The views of a scene show one set of named points, each view turned or mirrored, and shifted as a whole, with a little noise and some points left out.

Scene 1
View 1
Q138: [  2 -24  19  54 -21   0  10   5  10  -3]
Q866: [ -2 -21   7  39 -35  -9 -33  23   3  -2]
Q737: [ -8   6 -20   8 -13   0 -13  -5  -4  -8]
Q838: [ -7  -6   4  53 -10  -2   3 -10  -5  -1]
Q514: [ 15 -13  11 -12 -37 -10 -55  21  -5  -3]
Q953: [ 10  -5  11   4 -13  11  10 -15   0 -10]
Q396: [ 14   0  20   0  -8   8   3 -24 -11  -6]
Q600: [  0  -2  15  46  -1   8  25 -26  -4  -2]
Q327: [  3   2   7  15 -18 -11 -44  -1 -23   3]
Q230: [ 23 -19  50  39 -21  -5 -16  -9 -17   7]
Q251: [ 27 -24  34   1 -34   3 -23  12   2  -6]
Q546: [  6 -24  26  50 -28  -3  -5   9   7  -2]
View 2
Q230: [ 27  -9   2  14   8   9 -21   1 -33 -16]
Q514: [ 17  -6  43 -28  14  13  25 -13 -27  16]
Q737: [-12 -13 -10 -45  31  -5  15  12 -28  -2]
Q396: [-18 -31 -14   3  26   6   8   7 -28  -9]
Q327: [  4   2  14 -29  15   8   7  -2 -10  -1]
Q953: [-12 -34 -16  -5  28  -2  11   9 -43  -5]
Q138: [ 34 -21 -22 -15  24  -9 -11  15 -84 -10]
Q866: [ 32   4  10 -40  15  -2  -3   5 -48   3]
Q251: [ 22 -24  23   5  14   8  11  -7 -48   6]
Q546: [ 34 -11  -7 -12  17  -2 -14  10 -61 -11]
View 3
Q251: [-13  -4  43  -1 -25  24  20   4 -10   5]
Q838: [  1  40   9  14 -14  28 -11  28  -5 -30]
Q514: [ -7 -30  24   6 -12  -1  34   6  13   2]
Q737: [ -8   1  -8  23 -14  -3  -5  36  -8 -21]
Q866: [  2  24  12   8 -22  11  26  -1  14 -19]
Q396: [-11  -2  29  13 -10  26 -16  39 -28 -10]
Q600: [  0  58   9  15 -18  36 -22  32 -16 -34]
Q138: [ -5  49  15   7 -30  31   4   9 -12 -22]
View 4
Q138: [-19  -3  25  -3 -23 -10 -10 -15   5 -22]
Q953: [ -3 -28 -12 -10 -34  -5  10 -16 -15  -6]
Q251: [  2  -6   2  -9 -21 -19  16 -28  11   4]
Q546: [-11   5  27  -4 -17 -22  -8 -13  14  -9]
Q600: [-20 -27  13   4 -40   3 -17  -8 -23 -25]
Q866: [ -7  18  16 -28 -10 -28  -2   7  10   1]
Q396: [  5 -33 -13  -3 -42 -13   7 -14 -21   7]
Q737: [ -6 -10 -13 -37 -28  -9   7  15 -22  -4]
Q230: [  1 -11  25  12 -31 -37 -16 -17   4  14]
Q838: [-18  -9  15  -8 -29 -10 -19   5 -18 -14]
Q327: [  9  -6  -3 -28 -26 -35  -4  15 -16  25]

Which points are out of place in each view (at most two, in the order of its rows)? Write none if all are in place.
view 1 -> none
view 2 -> Q138
view 3 -> Q600
view 4 -> Q251
